A landscape with many valleys, sampled at points; each row gives a point and its height.
From any point a ball takes the steepest step (drop divided by distance) to one of its 2 nearest points. It stops when none of these is lower. Distance is the straight distance between rows; heights are no part of it.
J_683: [ 22 -17  -7 -19 -13   6  14 -22   2  -9  20   7  17 -20   6 -33 -48  22
  -6  31 -17 -24]  (h 11.7)
J_867: [ 10  14  18 -19  10  20 -13   2  21   4 -11  15 -12  -8 -17  28  37  -6
   9 -28  16   8]  (h 50.3)
J_549: [-10  12  -2  11   6 -21 -12  27  28  12 -10   2   7  -8   3  -2   3 -21
  -9   4  14  14]  (h 48.0)
J_292: [-12   5   0  11   0  -9 -13  25   3  17  -1  -6 -13 -16  16   9  -8   7
   7 -22  15   5]  (h 42.0)
J_361: [-20  -2  26  -7  14 -26  10   1 -12  21   0  -3 -12  -2  -1  29  13 -23
   3 -13 -37  20]  (h 78.1)
J_262: [-13  14  -1   1   8   6  -1  10  19   2 -10  24  -5  19   6  16  24 -27
   4   7  11  -2]  (h 66.9)
J_998: [ 14   6   7   8   8  -2   4  -7 -13   8   7 -11   0 -24  14 -17 -13  24
  11 -14  -6  13]  (h 9.3)
J_98: [ -5  16  19  10  17 -20  20   0 -17  19  13  -5  -4 -17   6  -6 -14  35
   7 -18 -16  27]  (h 7.5)
J_387: [ -9   7  -3   0   8 -24   6  -6   1  23  -3  12 -11 -17 -10  28   4  -3
  19  -9  -2  -4]  (h 80.6)
J_519: [-16  -6  -1  11  15 -39   4  23 -16  16  -3  -4  15  23  13 -19 -43  24
   3  13 -22  13]  (h 9.7)
J_863: [ 25 -16  -8  -4  -6  30  -3 -31  13  -5 -11  29   9 -11 -41   4  41  17
   6 -16  21 -37]  (h 62.8)
J_277: [-15   1 -12 -15  -7  12  -8  -1  15 -14 -13 -20 -17   2  15  21  19 -22
  -3   2   4   2]  (h 35.7)
J_727: [-11   6  16  11  13 -13  28  12  -9  -5   3  -7  -5   9 -12  27 -12   8
  18   8  -8  10]  (h 20.8)
J_733: [ -5   3 -22  -7 -21  44 -19 -26   8 -13   6  16  -7   9   1   9  50 -13
 -13 -11  22 -11]  (h 25.1)
J_525: [  7 -10   9  10  10 -12  17  13 -18   8   5 -13   1   7  -3  14 -30  10
   9  -2 -22  10]  (h 22.7)
J_396: [ -5   0  27  -2  12  -9  -3  -1 -17   8  -4  -7 -13  -2  -2  14  10 -28
   6 -17 -24  11]  (h 77.4)
J_205: [-20   5  33 -10  13  -9   3  19   2   0   3   0   4  28   9  22  16 -37
 -12  11 -21  45]  (h 22.9)
J_131: [-14  16  28  14  31  -3  12   9   2  19  -3  -1 -17  -7 -16  19  -1  -2
   7 -26  -2  16]  (h 30.9)
J_362: [  0  -5   4 -15  -8  16 -11   4   4 -10   0  21  -6  22  -2  12  33 -53
 -23   6  -3 -13]  (h 72.8)
J_318: [ 11  -5  -2   5   0  14   7 -15  15   0 -20  27   2  -3 -16  18  41 -10
  14  -4  10 -21]  (h 62.7)
J_43: [  0  14   7   3   7  -6  18   1   4 -17  -5   4   5  12 -13  15   7  -8
  11  16   6   3]  (h 17.4)
J_204: [  3   6 -11  -4  -1  -7   2  14   1  -7  -4  17  10  35  10   4   9 -22
 -11  11  -2  -3]  (h 69.1)
J_371: [ 28 -20  -6  -4   2  32 -12 -29   7  -3  -3  14   7 -28 -23  -8  25  28
   9 -14  21 -31]  (h 63.7)
J_501: [ -4   4  12  17  -6   9 -12 -14  -8   7   6  -9  -3 -24   7   4  22 -15
  19 -15   4  20]  (h 14.6)
J_657: [ 14   2  18  -1  -3   0   2  -6 -23  -3  12 -13  -2 -20   8   1   6   7
  13 -10  -8  10]  (h 11.0)
J_816: [ 12  -9   7  -6   0  -9  18 -12  -4   1  16  -7   5 -31 -10  -3 -41  22
  12  21 -12  -8]  (h 12.6)
J_421: [  4 -10  14 -18  19 -36  16  -2 -23   7   6  13  11   9  -7   1 -33  26
   9  15 -39  -5]  (h 11.4)
J_715: [-10   9  13  12  10 -20   0  26  -8  16  14  -8  -8 -18  -5   6 -24  10
  -1 -19   7  14]  (h 43.6)
J_570: [ 13   3  18 -18  17  -7  17 -12 -17  11   5  14 -12 -26 -20  11 -16  24
  27 -15 -10 -16]  (h 81.4)
J_435: [ -6  16  18  11  14 -27  24  10 -17   8  11 -17   8  -3  -1  -2 -11  28
  -2   0 -22  41]  (h 9.4)
J_635: [-12   0   7  10 -10  -9  -9  21 -10  -1   4 -24   1   5   4   2 -16 -16
  -8   4  -4  23]  (h 23.1)
J_801: [ -7  12  12  -7  10 -23  -8  24  -8  -7   4 -24   5  14  -3   7 -15  -8
 -16  10 -12  24]  (h 23.5)
J_225: [  4   8  21 -25  -4  38  -7 -15  14  -2 -10  24 -13   5 -14  24  53 -19
  14 -21  13   4]  (h 53.2)
J_485: [-11  12 -14  18 -13  -1   0   8   3 -17  -9 -14  10  12  17 -36  -7  -8
  -6  22  21   5]  (h 21.0)
J_500: [  7  13   4  12   7 -32   1  26   4  15   9  -3  14 -16  -9 -12 -37  17
  -9   5   4  16]  (h 45.0)
J_75: [-12  -7  12   3  -5  19 -11  14  19  24  -9   7 -19 -11   9  35  23 -23
   8 -25   5  21]  (h 36.5)
J_541: [-29  16  30  -1  27 -28  12  31 -10  10  14 -20  -7  21  -3  16 -13  16
 -16 -10 -19  40]  (h 27.6)
J_624: [-14   8  -2   1  -1   5 -12  28   7  13   0  10 -13  -7  14  29   8  -5
  10 -17  22   3]  (h 39.9)
J_704: [  2  12   2   7   3 -16   9   9  -9  -9  10  -2  14  14   0  -8 -13   1
   4  25   5   1]  (h 13.8)
J_406: [-28  14  12  -3   7 -17  -4  18  13  -2  -8  -7   4  23  14   1   5 -33
 -12  21  -7  35]  (h 19.4)
J_447: [ 21 -17   0  18   8 -11  10  17 -17  10  -2   0   7   8  13 -11 -29  16
   5  -2 -20  -1]  (h 23.9)
J_444: [ 19   1 -20 -15 -33  13  -6 -17 -21 -21  23   1   4  -6   4 -11   8  10
 -13   0   9 -14]  (h 27.5)
J_597: [  2 -13 -14 -15 -22   7  -1 -11   6 -13   1  12 -12  -3 -21  27  31 -19
  -5  -3  13 -26]  (h 36.2)
J_616: [  2  -3 -27  -9 -18  16  12 -22   3 -30  -2  13  -4  13 -12  13  32  -7
 -15   9   7 -30]  (h 33.1)
J_548: [-18  16 -22   8 -12   8 -20   8  18  -7 -15 -17  -6   4  22 -25   1 -11
 -10   4  28   2]  (h 25.5)
J_346: [  0   9 -21  -5  -5   0 -24   7  -5   5  -2   6  -8  13  15  -7 -13 -15
  -5 -11   8 -17]  (h 9.8)
J_151: [-14 -15   8   8  26 -41   9  20 -12  26  12   2  14  20  -3  -1 -61  36
  -3  11 -31  16]  (h 11.5)
J_180: [ 10 -16 -24   4 -33 -15  -1   8   4  -5  -7 -27  15  -7   7 -31 -22   4
 -20  14   0   6]  (h 12.0)
J_893: [-16   4   3  -8   3  16   2  11   2 -12 -10 -18 -18  24  20  30  13 -24
   2   3 -10  22]  (h 40.2)
J_26: [-29   6   0   3   6 -38  -4  40 -11   8  -6 -13  11  29  23 -15 -26  14
  -5   5  -1  29]  (h 12.8)
J_903: [ 13  16  16 -17  10   5   7 -13  24  -2 -15   5  -2 -14 -30  33  33 -10
   6 -12   8  14]  (h 48.1)
J_230: [ -6   6  -4  10  11  12   7   1  27   7 -18  21  -6   3  -3  27  26 -12
  18  -7  16  -4]  (h 64.8)
J_61: [ 13 -12 -32  -5 -21  17 -10 -13  10 -21   7   1  -1 -25  -4 -13   5  28
 -14   3  26 -37]  (h 37.0)
J_369: [ 22 -15   3   7  -8  31 -18 -29 -10   1  14  18  11 -22 -19  -4  29  19
  17  -9  25 -18]  (h 64.4)
J_163: [ 26 -11 -26   5 -16   8  -6  -5  18 -15  -8  -8  13 -19   3 -35   4  21
 -22   1  14 -20]  (h 38.8)
J_461: [-20   4  20 -14  27 -32 -10  31 -11  -5   3 -19   2  39  -4  19 -17   7
 -17   8 -21  31]  (h 25.7)
J_331: [ 14  -9 -19  16  -9   5  11  -3   5  -8   6  18  20   3   7 -49 -34  13
 -13  26   9 -34]  (h 20.1)
J_959: [  8 -12   4   4  10  10  -9 -17  -5   5  -4  -3 -14 -20 -13  -3  -2   2
  16 -16  -2 -24]  (h 18.0)
J_175: [ -7  -6  16 -21 -10  49  -7 -25  17 -12 -14  25 -13   7 -22  22  65 -16
  14 -12  21 -15]  (h 56.7)
J_769: [  9  -4  -3   8   4  -6  14   5  -1   7  -3 -11  20   1  18 -53 -56  27
   2  19 -15   7]  (h 9.2)
J_897: [  8  -3 -20  -2 -12   8  15 -17  -5 -24   3  -2  -2  15  -4   4   4  -3
  -4  17  -1 -25]  (h 30.1)
J_645: [ 14  10 -19   2  -7  -3  -7  -8  19  -5 -12 -13   6  -4   1  -5  15  -7
 -18   2   4   5]  (h 43.8)
J_450: [-21  12  38   6  32  -7  15  21 -14  13   8  -9 -22  13  -6  22  -7   1
  -5 -27 -18  24]  (h 29.2)
J_943: [ 27 -18  -3 -24  -6  -6   5 -15 -11  -9  14  -2   3 -29  -2 -19 -30  17
  -5  16 -17 -26]  (h 12.5)
J_158: [ 15  -5 -16  -9 -12  17  -2 -28   0   4  17  -2  10 -23  10 -39 -42  24
   8  10  -1 -12]  (h 10.9)
J_240: [-33  17  10   3   3 -24  -9  27   5   5  -8 -12   5  29  24 -13 -12 -15
  -9  16   5  33]  (h 16.1)
J_472: [ 12   1  -7   3 -15  17  -7   0  -4 -10   4  22   8  28   1   3  27 -36
 -27   1   0 -11]  (h 71.2)
J_314: [ -4 -18  19  -5  26 -38  19  10 -17   3  -7  -5  15  27  -7   3 -17  19
   3  15 -40   9]  (h 13.0)
J_197: [  1  -2  16  -9   7 -12  15   1 -16  13  -3   9 -16  -8 -19  32 -10   7
  21 -21 -13  -7]  (h 81.1)
J_107: [  3  -7  20  -1   0  -4  -8   7 -24  -6   8  -8   1   4   4   8  14 -35
  -4   1 -15   1]  (h 76.4)
J_54: [  0  -2 -22 -15 -10 -10 -15  -3 -20  -2   4   3  -5   5  18 -17 -13   3
  -2  -1  -4 -27]  (h 7.7)
J_20: [ 18  -5  -4   5  11  12   7  -8   1   0  -9   9  -4  -5  -4  -5  -7  13
  19  -6   2 -23]  (h 19.3)
J_935: [-21   9  10  18  -4  -3 -16   4  -4   8   6 -16  -1  -9  12  -6   2 -27
   2   1   5  23]  (h 19.6)
J_647: [ 14  19  -7 -12  11   2   0 -18  22  -3 -17   0   3  -8 -13  13  28  -5
  -1  -3   6   5]  (h 46.0)
J_358: [  8   4 -27   2 -35  19 -15 -20 -13 -22  20   9   7   1   9 -32  21   3
 -27   0  18 -19]  (h 25.0)
J_83: [-19   7  15  13  11 -32   8  12  -2  17   1   2   5   2   4  12   3 -11
  -2  -1 -23  29]  (h 79.0)
J_390: [-17  10  11   5   6 -31   2  -3   8  23   0  14   2 -25  -6  22  20 -10
   8  -5  -5  19]  (h 80.0)
J_458: [ 20  -4 -17   2 -11  15   5 -21   2  12   4  -6  15 -12  15 -56 -58  21
  -2  12  -8   3]  (h 10.3)
J_818: [  3 -15 -29   1 -15  30 -17 -23  17  -4  -6  -3  -7 -17  -7  12  28  13
   8  -9  27 -18]  (h 32.8)
J_135: [ -4 -12  -7   5  -6  24 -27 -25  -9   5   9   0  -7 -12  -9  -4  17 -15
  13 -12   6 -24]  (h 15.9)
J_829: [  2 -10   8  -3  -4  34   1 -22   9 -12 -13  23  -2   0 -24   9  51  -1
  20  -8  25 -28]  (h 60.5)
J_22: [ 20  -9 -25   3 -19  13 -14 -21  16 -15  -9  -7   6  -9  -5 -16  29  -4
 -30  -4   8 -15]  (h 41.2)
J_298: [-10  -6  28 -14   0   7 -12   7   1  -6  -2   2 -11  13   6  18  30 -51
 -11   3 -12   8]  (h 74.7)
J_55: [ 13   5  -3   1  -2 -12  12 -15 -12  -9  15 -11  13  -6  -5 -18 -29  13
   7  33 -11  -1]  (h 11.3)
J_68: [-13  13  23 -11  10   6  19   9   4  -8  -6 -14 -17  15  -5  41   8 -12
   6  -6 -17  29]  (h 43.7)
J_199: [ -2 -20 -22  -5 -26 -17  -2   4 -16   3  -9 -21  12   6  21 -54 -41  14
 -11  19 -10   3]  (h 10.2)
J_853: [ -3  13 -15  -3 -23  33 -22 -21  -1 -18  17   7   2   1  10 -10  38  -9
 -15   0  25  -1]  (h 19.5)
J_753: [-13   6  25  11  22  21   3  10  15  21 -11   3 -27  -4  -2  29  15  -7
  10 -38   6  14]  (h 33.3)
J_582: [ 27  -9 -19   6   9  23  13 -21  10  -9  -9   9   1  -1  -4 -23 -13  18
   5   2  -3 -36]  (h 20.6)
J_759: [  3 -16  19 -11  26 -28  20  13 -14  20  17  15  15   7   2  -7 -58  40
   6  13 -35   3]  (h 10.1)
J_653: [ -9   9  22  -9   1  11  14  14   1 -10  -5  -2 -19   3  -7  41  16  -6
  13 -11  11   9]  (h 46.2)
J_606: [  2   1 -22   8 -10  20 -27  -5  -3  -2   6   3  -4   5   7 -12   6 -20
  -7  -9  16 -20]  (h 12.7)
J_306: [  6   2 -23  23 -15   3   7   1   6 -11   3  -1  15  12   3 -31 -16   3
  -7  23  19 -11]  (h 17.5)
J_699: [ -7  12  -4  19  -1 -36  -3  25  12  13  -7  -8  13 -10   4 -11 -23   3
  -9   6  11  25]  (h 46.1)
J_497: [ -6   0  -1  13  11 -22  14  11  -1   6  -9 -18  18  13  11 -33 -38  17
   3  22 -11  12]  (h 7.4)
J_348: [ 21 -27 -20   8  -6  19  19 -18   9 -13   4  15   9  -8   1 -37 -28  22
  -9  20   2 -42]  (h 21.4)
J_622: [  7  -7 -32  -4 -18  44 -21 -34  14   0   1  17   3  -2 -21  16  42   5
   3 -16  28 -16]  (h 29.9)
J_891: [-19   1 -15   1 -13  24 -20  -3  24 -13  -8 -19 -13  -4  17   3  25 -17
  -7   1  23   5]  (h 31.2)
J_778: [ 13 -15 -11  20   1  -5   4  21  -8   4 -12  -5   4  19  15  -4 -19  -1
  -1  -2  -6 -11]  (h 25.3)
J_132: [  4 -11 -17  -7 -12  -6 -11  -1 -18  -1   5 -14  -3  -5  24 -38 -27  12
   1   4  -6 -18]  (h 8.6)
J_109: [  2 -13 -17 -12 -13  13  -1 -14   8 -15   2   2 -11 -18 -14  12  16  15
   7   4  20 -35]  (h 35.0)

For each start below, name the point where the ball stops.
J_943: J_497
J_20: J_54
J_624: J_98
J_461: J_98
J_447: J_55
J_362: J_853
J_68: J_306
J_549: J_98
J_175: J_853
J_197: J_853
J_778: J_55
J_205: J_497
J_22: J_853
